Each row is a point on a tangle of strands that fork, close into loops and nearly touch. The rows are in no order.
(in the rows, 128 means zero)
Two points are linked if the straight distance between their rows is under 108. Some points are linked to none.
<826>: [124 144 119 136 118 107 186 127 181  82 139 100 134 140 149 123 136 103
 120  95]
<741>: [116 144 125 135 122 129 160  82 181 124  60  93 157 119 169 181  96 170
 114 147]
<656>: [129 141 106 176 171 176 110 113 162 110 129 106 119 119 180 148 110 142
 134 140]
<44>: [147 114 125 149  76 141  94 141 165 187 127 157 161 194 177 167 194  65
 143 116]
<1011>: [120 138 134  73 107 105 165 106 111 127 105 113 140 126 106 130  93 166
 140 142]
<973>: [139 129 160 164 163 142 139  98 122  91  70 100 146  84 129 135  98 165
  86 140]
<1116>: [147  78 132 144 152 132 135 128 123 101 144 113  65 125  83 124 113 101
  83  99]
<1130>: [160 155 204 130 156  67 135  84 118 118  78 155 132 105 105  75 163 105
 156 129]
<125>: [ 99 143  88  84 128 113 149 127 129 128 157  68 142 152 158 108 121 127
 158  97]
<916>: [121 123 175 163 192 103 177 110 138 104 114 120  89 107 166  79 108 156
 143 172]
<503>: [ 91 164 124 130 131 149 114 154 115 111 109  97 160 116 136 121  98 157
 120 122]
<652>: [108 145  73 170 152 174  69 125 142 149 132 138 123 138 193 133 191 121
 152 127]
<824>: [163 103 123 120  91  99 139 124 140 144 149 131 189 169 146 146 165  81
 141  97]
<197>: [114 109  80  81  84 143 124  98 127 104 104 172 155  95  94 196 194  91
 119  85]
<311>: [ 85 111  48 141  48 162 129 134 147 128  92 179 130 103 146 150 183 121
 130 102]
<325>: [109 135 179 166 167 117 147 150 170  90 100  92 141 115 133 139  93 165
  81 134]
<831>: [136 116 124  80 140 120  93  92  60 144 117 133 117 100  67 133 110 119
 150 110]
<550>: [ 96 150 123 136 153 129 128 159 167 120 164 111  75 160 148 128  88 114
 146 138]
<375>: [137 160  74 147  54 165 117 142 154 120 110 125 157 135 149 133 143 138
 114 147]
<947>: [115  83  67 133 139 136 164  99 124  96 141 107 148 123 169 140 143 123
 145 102]
<520>: [125  99 132 118 101 102 138 121  91 132 154 170 177 108  65 127 137 114
 126  84]
<596>: [175 155 191 125 131  95 152  86 144 108  75 137 137  95  98 114 154 110
 109 156]
<595>: [174 135 156 140 138 119 138  88 152  89 102 124 116 120  83 149 141  93
  80 118]
<734>: [ 76  98 148 134 170 112 149 141  95 122 154 152  98 108 104  95  77 133
 158 132]
<661>: [177 134 139 103 113 125 147 174 141 100 184 127  90 157  56 147 134 105
  52 111]
<603>: [119 103 123  93  96 121 115 136 155 155 143 176 166 160 112 171 173  63
 127  76]
<79>: [151 184 135 125 137 106  83 144  74 152 123  91 146 119 133 125 122 150
 156 164]
<396>: [151 112  94 161 192 161  93  80 108 121 118  99 103 111 150 156 115 115
 143 135]
<1149>: [107 178 154 127 116 117 149 176 134 103 143  76 123 156 133 136 118 162
 114 180]
<1079>: [102  99 115 187 137 178  55 176 112 175 167 178 134 137 164 129 129 121
 133 112]
<20>: [120 112 131 147 127 125  79 160  87 202 166 173 125 137 148 113  94 122
 193 140]
<257>: [119 155  71  79 104 131 133 100 130 130 109  85 155 137 165 138 134 136
 167 121]
<34>: [128 113 102 130  97 142 154 173 105  89 170 121 155 125  77 122 114 165
  64 123]
<654>: [152 133 128  95 101 151 137 126 155 107 140 110  82 137  58 147 102 130
  46 137]
<538>: [128 112 160 138 119  99 171 155  95 106 140  91 114 137 132 115  95 176
 102 194]
<993>: [159  98 177 180 163  85 154 135 139 132 196 117 111 159 163  96 135  87
 156 148]
<948>: [149 188 192 125 131  72 163 119 141 118  95  99 120 130 121 114 138 131
 120 165]
<215>: [162  87 167 109 121 120  97 129 113 181 134 168 122 154  82 160 134  78
 121 115]
<612>: [140 107  70 115  97 172  82 139 101 110 146 140 151 122  87 144 169 119
  70  73]
<217>: [128 133  96 129 145 118 116 151 123 120 198  92 163 157 160 110 142 117
 145 100]
<247>: [ 90 139  90  97 140 136 176 113 191  76 117 115 114 141 140 152 126 127
 115  82]
<111>: [ 94 145 162 106 127 102 152 110 168 142  80 100 127 131 154 164  75 201
 122 159]
<943>: [118 100 122 148 119 185  95 168 147 192 152 165 172 185 210 152 197  75
 144  97]
<998>: [120 174 176 130 140 115  92 167  74 118 142 125 139 124  85 124 113 135
 133 140]
<122>: [121 107 112 124 118 142  82 185 106 118 179 133 161 136  98 132 144 110
 100  74]
<604>: [173  93 141 125 140 124 106 129  83 124 159  99  85 142  87 113 107 114
 101 156]
<67>: [166 108  93 138  76 141 118 118 135 126 145 133 158 142 136 152 144 104
 128 130]
<205>: [128 120 118 160  86 181 101 173 136 124 137 136 106 116 100 122  89 146
  96 165]
<578>: [ 85 169  99 133 130 169 126 134 193 164  96 147 113 106 192 134  79 193
 162 160]
<182>: [122 158 145 107 118  71 162  84 146 136  94 147 149 117 115 130 129 101
 178 120]
<974>: [103 150 187  86 131  84 189 133 143 136 112  96  76 161 137 109  96 191
 122 193]
<975>: [141 133 196 160 178  76 140 110 108 132 114 151  95 102 138  70 139 126
 158 159]
<847>: [107 139 147  60  95 109 200 130 152 107 128 119 123 128  82 125 104 162
  95 119]
<735>: [100  99 133 139 153 141 127 159  94 109 142 158 122  96  76 118  87 129
 114  91]
<759>: [ 90 117  87 159 162 170  51 130 117 191 121 167 121 128 194 155 180 101
 183 101]
<1083>: [105  82 125 129 153 149  81 158 137 179 170 154 145 179 182 148 147  79
 171  76]
<402>: [158 144 132 149 144  97 119  85 127 126 114 126 152 116 137 144 140  80
 165 119]
<888>: [167 158 128 131 126 135  95 129  97 150  96  81 120 126 143 141  84 180
 134 190]
<152>: [103 147 103 178 142 210 104 122 155 140 100 150 104 101 191 146 100 161
 142 164]
<228>: [141  72 164 106 105 118 166  97 117 103 103 154 129  95  96  48 151 162
  90 148]
<862>: [110 112  79 147  84 156 151 141 159  98 112 171 152  98 117 161 132 126
 102 102]
<1111>: [ 93 103 112  88 131 157 184 105 170  85  94 111 123 120 132 144 101 167
  81 102]
<995>: [120 117 111  95 159 126 115  65  97 131  73 128 121 100  99 140 139 111
 144 109]
<117>: [158 141 121 144 149 146 102  95  97 148  73 121 112 106 133 151  95 140
 153 160]
<487>: [142  73 129 176 154 135 124  87 113 117 100 175 124  82 121 143 106  96
 136 123]
<678>: [114 137  91  87 104 173 113 126 125 136 106 152 106  96  73 144 108 132
 108 117]
<193>: [124 179 129  70  93  86 154  82 151 136  81 125 118 128 101 141 117 122
 133 133]
<1119>: [164 147 153 146 111 126 159 178 133  70 173 102 132 141  76 128 134 132
  69 132]
<631>: [156 184 117  99  76 121  84 107 141 139 111 133 163 141 110 150 165  91
 154 106]
<886>: [112 122 103 141 144 152  94  96 114 118  79 154 116  88 116 176 130  82
 151 103]
<963>: [105 121  90 135 117 158  87 181 141 140 168 149 116 174 130 117 159 113
 126  70]
<516>: [117 100 164 152 195  93 155 140 119 144 213 141  99 139 155  99 112 116
 186 143]
<1259>: [138 172  81 117 136 139  96 114 142 153 125  91 121 134 178 133 135 131
 180 142]
<434>: [134 109 156 150 140 147 149  81 111 113  66 161 151  70 104 123  97 137
 107 128]
<990>: [ 78 143 188  96 122  81 200 160 132 105 112 121 112 140 102 108 103 180
 106 148]
<1067>: [186  74 160 137 113  94 162  87 123 116 128 133 129 106 127  56 171 131
 104 148]
<179>: [108 105 172  89 142  83 171 115 108 131  81 121 119 113 149  65 117 206
 141 176]
<591>: [145  99 122 172  86 139 180 124 149  94 130 148 140  97 120 128  99 120
  97 137]
<589>: [182 146 115 133 165 136 108 121 129  92 144 107 130 131  62 159 160  95
  73  81]
<1097>: [ 67 160  93 103 126 171 113 127 148 138  81 119 126 122 154 137  99 163
 131 134]
<1164>: [ 77 174 102 114 160 176  77 135 122 146  99 135  77 113 166 132 110 131
 170 114]
<1008>: [ 86 134 145 141 124 126 116 180 107 152 152 174 103 113 121 113  81 117
 175 137]
<240>: [121 172 172 132 149  80 187 144 163  96 147  92 125 153 141 118 128 137
 141 170]
<1074>: [ 80 130  88 140  95 151  84 160 147 168 132 173 102 139 149 108 172 125
 153  91]
<18>: [170 133 124 132 103  94 107 137  73 161 157 116 177 134 151 116 132 130
 174 152]
<849>: [148 158 113 132 112 132 129 117 122 171 123 108 138 125 194 133  79 191
 174 195]
<231>: [142 109  81  84 113 154 125  85 104 107 136 151 143  97  79 171 165 120
  80  89]
<1061>: [191  95 160 147 100  79 138 132  98 154 168 117 163 154 127 113 152 108
 131 166]
<1044>: [108 109 143 134 182 118 189  87 156 125 127 124 135 107 182 107 100 173
 136 151]
<894>: [137  75 125 118 116 127 164  97 102 111 134 162 142 101  86  91 139 133
  90  96]
<505>: [125 115 112 107 113 159 156 136 190 104  99  93  99 147 104 160  91 148
  57 137]
<386>: [108  89  92  91 100 148  87 125 133 148 107 190 140 126 118 189 196  76
 135  75]
<1034>: [102 115 141  70 151 117 156 112 158 143 102  74  81 144 150 130  73 195
 121 173]
<1188>: [150  90 187 136 153  64 161 115 134 155 157 138 143 168 157  85 156  88
 164 111]
<335>: [181 112 159 105  96  64 153  99 101 123 144 118 151 132 109  81 172 118
 135 158]
<802>: [131 178 116 142 168 119  93 119 129 121 119  88 143 135 151 141 134 100
 159 110]
<494>: [152 115 179 100 147  94 105 104  84 166 124 144  94 121  70 121 131  98
 140 124]
<349>: [165  84 113 154  98 126 190 110 136 128 137 125 141 114 161 119 104 155
 126 169]
<306>: [104  84 103 157 177 161  71 131 117 180 176 165 112 141 178 138 136  98
 167 114]
<818>: [116 136  87 124 132 154  78 155  90 194 177 153 143 139 190 107 133 160
 178 131]
<440>: [114 195 129 126 101 145 104 187 175 105 134 114 114 133  99 134 157 117
  88 113]
<1147>: [161 109 138  91  96  79 131  86  84 158 141 153 179 142  98 104 148 116
 143 113]
<265>: [ 93 162  92 126 114 159  97 173 109 160 150 107 128 135 172  89 116 196
 156 147]
<1204>: [136 134 145 128 112  84 161 137 140 109 161 121 168 156 106 124 154  84
 122  84]
<1003>: [142 102 164 113 126  93 180 114  81 143 130 125  99 126 133  78 106 161
 145 174]
<170>: [154 106 125 123 128 106 196  78 147 133 131 105 136 131 179  88 121 147
 162 147]
<97>: [128 208 119 151  74 154 110 176 173 118 107 119 152 129 127 126 137 149
  95 143]
<8>: [ 73 174  97 125 114 160  95 172 128 182 136 158  90 144 147  70 136 151
 170 128]
<522>: [ 92 162 135 117 160 145 127 160 156  78 111  86 129 127 111 134 105 154
  86  92]
<697>: [140 154  65 165  93 173  75 128 135 133  92 113 147 128 171 141 187 136
 129 133]
<689>: [132 197 120  92 107 132  97 134 161 114 118 130 134 136  79 151 155  97
 110  92]
<892>: [133 125 179 156 173 107 137 159 129  85 139 129  90 128  68 122 124 101
 104 110]
<500>: [161 127 107 170 168 153 100 140 135  72 127  88 129 122 111 157 135 108
  65  99]
<896>: [155  61 128 120 129 170  60 134 100 172 137 157 134 162 129 174 143  75
 139 115]
<389>: [100  75 171 138 162  90 158 157  75 118 182 145  81 138 120  91 127 123
 146 155]
<344>: [160 102 114 156 181 138  87 116 103 120 167  79  95 140 148 122 108 108
 130 154]
<50>: [123 154 193 158 138 114 134 177  85  95 146 155 125 107  48 120 125 124
  89 146]

A tip is a point with one link. Name the tips that can be reached along the links from each point below, in the order of the rows.
<522> -> <1164>, <849>, <896>
<402> -> <741>, <217>
<349> -> <311>, <179>, <500>

How many points has the smallest loop of links through each point below? Write none if it is on no loop.
<894> -> 6
<396> -> 10
<661> -> none
